Points on a hilly landscape, in no order, each with its height.
From any point a climber steps to the highest of the 2 points nearest to it. It stops when none of these is higher. Distance is the straight distance between rows; heights are no part of it.
vived: [115 135 153 100 110  86  87 138 105  90 128 169 139 119  60 111 143 125
 171 126 108 127 160 112 145  67]  (h 69)
nuvud: [146  98 124 101 110 169 128  93 118 118 132 124 131 144 109 111 145 129
  81 109  60 106 130 166 101 142]  (h 395)
Bamel: [ 79  94 143 126 114  98  77 132 112 124 186 180  99 108  54  50  86 122
 130 132 118 107  98 172 161  94]  (h 230)
neka: [ 93 105 150  73 106 143 105 126 148  93 148 120 117 186 125 130 176 129
 102 125  66 149 123 135 130 138]  (h 434)
mifu: [159  62 116 106 113 170 109 104 151 119 116 139 118 137 140 142 111 122
  68  99 100 155 108 165 113 156]  (h 378)
zoz: [117 162 126 142 131  92 170 127 135  96 163 120 101 137 154 122  96 101
 151 170 131 121 167 148 116 156]  (h 494)
Mil: [171 149 145 166 140 103 134 133  35 152 127 138 140 106 123 194 112 143
  93 152 179 108 120  80 152 173]  (h 32)
fubuz: [163 115 118 144  91  63 128 127 130 145  76 128 117 155 167 132 123 118
 173 133 125 142 146 154 146  91]  (h 478)
ket: [119 159 101 163 132  94 182 147 144 121 125 105 115 127  97 167 158 115
 151 141 157 186 146 128 171 110]  (h 361)
tuvo: [165 103 102 185 154  99 144 152 120 209 148 157 139  61  89 202  81 135
  67 142 145 102 162 125 136 158]  (h 251)
luzop: [125 115 169 146 123 133 111 152 162 144 113 138  93 183 158  73 100 141
 128 171 152  99 105 166 139 111]  (h 479)
lapop: [134 108 115  99 139 113 127  79 127 115 137 111 100 140 162 125 132 127
 154 111 115 180  65 147  82 180]  (h 298)
voga: [ 98 100 173 117 107  92 118 137 108  93 180 160 129 158  72  88 114 127
 119 131 102  90 115 164 128 141]  (h 246)
kizaz: [110 159 122  99 158 153 101 117 133  64 121 119 155  91 107 137 199 110
 137 114 113 116 149  79 117 114]  (h 398)
sep: [169 129 111 182 114  91 133 151 123 145 140 123 124 150 149 130  99 131
  46 101 149 113  92 145 144 184]  (h 502)
Sivu: [165 129  88 194 126 125 144 115 125 199 115 129 143  89 108 167  88 146
  63 134 130  77 154 113 127 115]  (h 273)
pizo: [150  72 142 160  97 136  68 164 125 151  87 153 146 169 143 157 110 131
  61 113 166 102 130 136 139 105]  (h 386)
vopa: [105 158  79 128 139 162 157 150 181  99 122  82 128  92 121 107 197 108
 161 118 152 160  81 115 147 127]  (h 459)
ved: [ 79 179 114  89 130 158  81  76 150  94 158 132 147 136  95  88 159 126
 128 123  96  97 170  96 101  84]  (h 456)
bego: [128 127 133 118 111 153 155 185 130 134  91 114 135 119 122 153 172 158
 181 123  97 149  76 111 119 132]  (h 93)
zefog: [ 79  88 155  68 115 109 108  48 175 140 105 122 122 168 134  96 158 139
 173 134 131 172  60 159 108  83]  (h 206)
nusap: [113 121 137 132 153 170 136 179 158  85 143 126 101 128  96 106 146 103
  79 132 149 135 128 113 141 128]  (h 262)
dafip: [154 117 122 147 135 183 144  97  96 156 111  95 149 140 154 166 127 147
  61 117 112 110 131 103 125 189]  (h 320)
Zis: [119 208 141 137 131 156 107 119 125 136 157 157 120  90  84 112  85 142
 127 160 130  81 145 120 125  82]  (h 485)
mobit: [101  78 162  93 155 129 105 105 192  93 137 131 116 163 110 102 157 118
  91 140 162 194 102 169 165 130]  (h 229)
vesik: [158  78 122 127 118 111 112  93 128 117 147 143  99 120 111 145 102  97
  87 134 141 151  99 189 126 137]  (h 407)
ratul: [136 172 113 137 134 155 158 153 125 115 144 139 138  48 128 135  92  97
 111 138  97  91 180  99  87 188]  (h 198)
Leke: [144  96 157 105 103 107 149 150  99 156 107 137 135 155 152 172 104 139
 181 121 120 139 161 157 119 148]  (h 546)
val: [118 103 178 149 166  91 105 135  81 112 144 147 145 136  81 172 141 130
 116 129 153  96 153  71 101 116]  (h 52)
repa: [118  66 146  87 158 124  99  59 165 115 103 133 146 174  95 125 151 129
 137 116 140 187  91 175 112 116]  (h 218)
ziman: [102 101  97 148 106 137 128 129 131 160 135 146  83 108  97 184 100 151
 130 124 122 114 153 130  96  94]  (h 306)
fefu: [149  80 100 179 118  67 128 103 125 137 124 137 143 160 139 124 142 123
  98  89 117  84 149 123  96 119]  (h 296)
dano: [108 147 117 151 101 155 133 163 133 144 135 140  81  86 117 194 114 117
 142 165  97 129 174  94 115 101]  (h 347)
tozor: [144 169 124 127 182 122 141 120 115  78 144 120 152  83 128 124 154 101
 167 129 156 113 120  99 107 128]  (h 355)
Dimi: [106 108 179  87 133  71 108  87 125 127 150 161 142 158 107  59 104 131
 161 139 101 145  81 172 105 136]  (h 260)
fal: [136 189 134  78 146 159 171 132 152 122 111 119 109 119 139 121 110 142
 190 143 118 166 112 181 134 130]  (h 169)
vagar: [123 190 139 143 140 188 105 120 133 109 145 124  76 105  93 150 120 117
 140 163 118 118 144 105 134  92]  (h 412)
Nuka: [152  71 135 149  99  80 136 124 103 159 133 152 145 138 149  90  93 140
 119  99 132  39 141 151  95 119]  (h 280)
falir: [133 129 130 177 128 141 163 117 115 173  89 107 162 143 128 162 114 147
  82 143 123  81 171 107 123 120]  (h 297)
muze: [ 72 191 124  90 167 112  82 106 150 121 162 127 131 133 113  55 160 134
 208 107 138 147 120 124 141  69]  (h 337)
fakuz: [104 142 155  97 102 129 124 157 132 108  96 145 135 143  85 134 151 140
 181 139 113 132 123 130 145  79]  (h 78)
fono: [ 88 160 123 159 160 103 159  90 165 102 153  96 115 137 100  56 112  98
 145 145 142 109 154 129 130 128]  (h 440)
zup: [185 126 138 135 117  93 119 135 124 126 105 138 106 122  94 137 119 119
  99 123 164 132  94 152 143 137]  (h 443)
Lin: [115 136 117 170 149 124 136 120 147 128  79  75 126 172 183 144 167 136
 140 117 157 124 129  92 116 119]  (h 369)
balu: [104 156 170  97 142 181 155 120 146 153 141 131 132 110 103 122  81 165
 177 164 130 144 158 174 129 126]  (h 152)
Palu: [164 146 135 116  84 172 159 192 105 177  90 108 126  72 137 156 126 151
 146 142 104 120 104 102 125 162]  (h 114)
kive: [141 150  95 123 148 139 157 145 102 189 151 113 144  59 175 168 103 139
 100 109  87  86 172  75  71 198]  (h 177)
Luki: [ 92 170 113 130 148  97 174  94 163 108 166 103 132 132  90  98 141 107
 160 128 156 147 162 140 185  94]  (h 404)
Guvir: [144  61  94 165 120 147  83 142 165 127  88 119 132 139 140 179 145 102
  87 104 180 144 136 119 123 121]  (h 348)
nenod: [152 133 101 164 163 145 157 141 120 104  97  88 144 146 211 174 190 123
 140 129 178 153 114  99 147 121]  (h 416)
Bemog: [104 150 164  76 129 140 141  89 192 139 113 121 117 144 148  83 137 150
 148 163 110 170  70 180 127 115]  (h 189)
nofu: [ 81 126 140  95 171  94  57  85 166 142 158 159  91 135 155  48 125 149
 195 136 150 166 107 154 134  87]  (h 307)
Mes: [131 135  87 167 105 103 177 172 162 139 106 108 128 142 135 161 140 113
  98 117 140 170 138 118 176 137]  (h 396)
rito: [136  60  71 147  98  87 115 111 138 136  93 127 146 141 118 161 167 117
  78  79 130 117 137 104 121 112]  (h 316)
fus: [151 124 137 108 123 146 184 146 120 111 117 111 144 143 187 176 133 124
 154 144 108 181 177 161 166 154]  (h 644)
tep: [ 88 180 125 101 141 159 105  94 159 114 132 100 100 136 130  92 193 121
 166 117 164 138  76  98 144  99]  (h 383)
zalo: [103 138  86 103 137 120 168 140 184  87 125  87 151 130 125 111 224 113
 130 106 114 180 117 111 187 134]  (h 542)
Bep: [152 134  85 178  87 114 187 154 123 178 109 113 129 148 152 156 103 147
  68 121 127 168 114 125 163 175]  (h 444)
didur: [170 112  96 145  75 125 139 158  63 191  88 123 124  79 164 179 119 157
 125 114 114 129 116 104 116 168]  (h 135)
Bur: [ 99  79 139 141 122 112  89 133  91 113 213 169 127  88 107  50  87 136
 105 107 104  54 105 165 136  57]  (h 216)
zuguz: [136 158 155 174 148 123 138 119 117 163  85  86 130 169 132 123 121 141
 128 146 162  87 137  96 116 100]  (h 328)
pizom: [188 106  90 152  91 112 125 111 106 149  50 128 139 151 175 175 107 103
 111 127 115 136 141 150 133 119]  (h 428)
Mip: [ 87 101 124  91 134 172 121 130 205  80 139 130 102 136  94  96 157  84
 109 137 173 159 129 137 189 106]  (h 242)
gof: [153 159 119  94 160 112 119 104 124  64 151 110 109 112 159 121 163  91
 170 107 137 173  92 121  92 146]  (h 323)
Tared: [153 136 113 102 122 143 154  99  95  88 122  95 149 135  94 124 150 117
  90 108  63 164  90 135 126 163]  (h 363)
Pivem: [123 162 133 152 129 121 152 130 121 185 128 150 123  95 100  90  68 151
 148 135 135  61 136 133 122 114]  (h 466)
bapa: [166 110  91 169 114 140 170 157 114 164  81  93 185 165 201 144 128 146
  92  92 147 178 107 115 151 195]  (h 397)
lop: [159 110 122 159 155 151 144 160  80 136  97 106 165 121 188 206 142 151
 151 133 199 159 154 105 160 154]  (h 482)
nom: [127 115 153 151 123  89  70 107  74  98 133 153 132 116 100 130 153  93
 156 141 130  87 140  87 117  84]  (h 60)
pazi: [159 117 137  87 126  88 112 111 115 148 127 156 123 124 150  91  97 148
 153 107 112 137  73 172  73 143]  (h 276)
gez: [ 97  89 114 116 125 149  88 132 167 160 127 135  66 149  96 113 130 155
 140 104 126 130 117 144 125 101]  (h 274)
memid: [124 120 138 122 133 178 143 204 125  64 141 126 139 104 134 138 138  98
 102 142 107 136 119  93 120 167]  (h 288)
nugo: [161 163 123 102 132 176 148 134 114 129 154 133  99  68  93 113  86 118
  98 141 120 115 124 158 117 178]  (h 221)
Kases: [139 125 164 133 180 178 123 144 125 111 159 134 118 119  70 118 108 143
  86 107 151 119 133 129 126 157]  (h 243)
kazol: [ 82 134 139  47 113 141 146 130 176  86 130  94 144 156 144 120 211 141
 139 108  92 178 121 126 169 122]  (h 480)
bizit: [ 81 107 126  94 134 106  54 100 158 157 163 169  70 145 134  90 120 148
 165 101 120 144 135 139 131  74]  (h 287)
Ragad: [ 84 214 117  87 124 114  71  77 135  82 179 152 166 141 122  80 119 124
 169 154  79 125 185 102 100  85]  (h 512)
batu: [165  88 138 122 132 160 154 158  94 130  86 107 179 145 187 196 118 133
 142 145 178 196 166 152 164 188]  (h 550)
lerev: [137 133 138 141 124 107 115 132  78 138 193 188 162  89  96  89  87 155
  94  97  87  43 131 153 125  63]  (h 204)
rof: [124  81 173 124  76 118  94 156 129 141 104 166  97 181 161 122 125 133
 109 158 130  98 122 147 133 100]  (h 430)
dek: [160 148  95 121 142 182 150 148  97  86 118 113 139  85 104 153 146 106
 100 106  60 162 108  81 129 166]  (h 326)
ran: [129 178 155 114 114 114 159 139 104 100 145 123 149 152 164  97 111 113
 203 167 115 113 169 132 124 145]  (h 442)
tov: [148 123 109 148 121 170 162 141 117 142  96  85 147 125 213 138 109 112
  95 131 152 107 141  98 133 192]  (h 354)
Gukob: [148 117  87 164 135 104 134 151  84 203  96 117 163  84 177 182 130 147
 117 114 138 110 146  45  84 176]  (h 157)
geze: [100 210 136  85 110 120 117 118 127  85 163 150 156 139 148  89 110 132
 218 143  92 138 163 137  87 109]  (h 455)
zifif: [112 132 185 140 120 154 108 164 127 148 154 156 118 131 131  60  62 137
 149 154 144  66 108 156 123 136]  (h 553)
kugug: [129 121 155 178 164  80 101 119  71 165 156 142 110 118 122 172 104 121
  95 134 181  73 136  67 111 127]  (h 43)

For each start below, name the point where the climber stops.
vived: nuvud
zefog: nuvud
tuvo: fus
Kases: nuvud
bizit: zalo
Bamel: Ragad
fefu: zifif
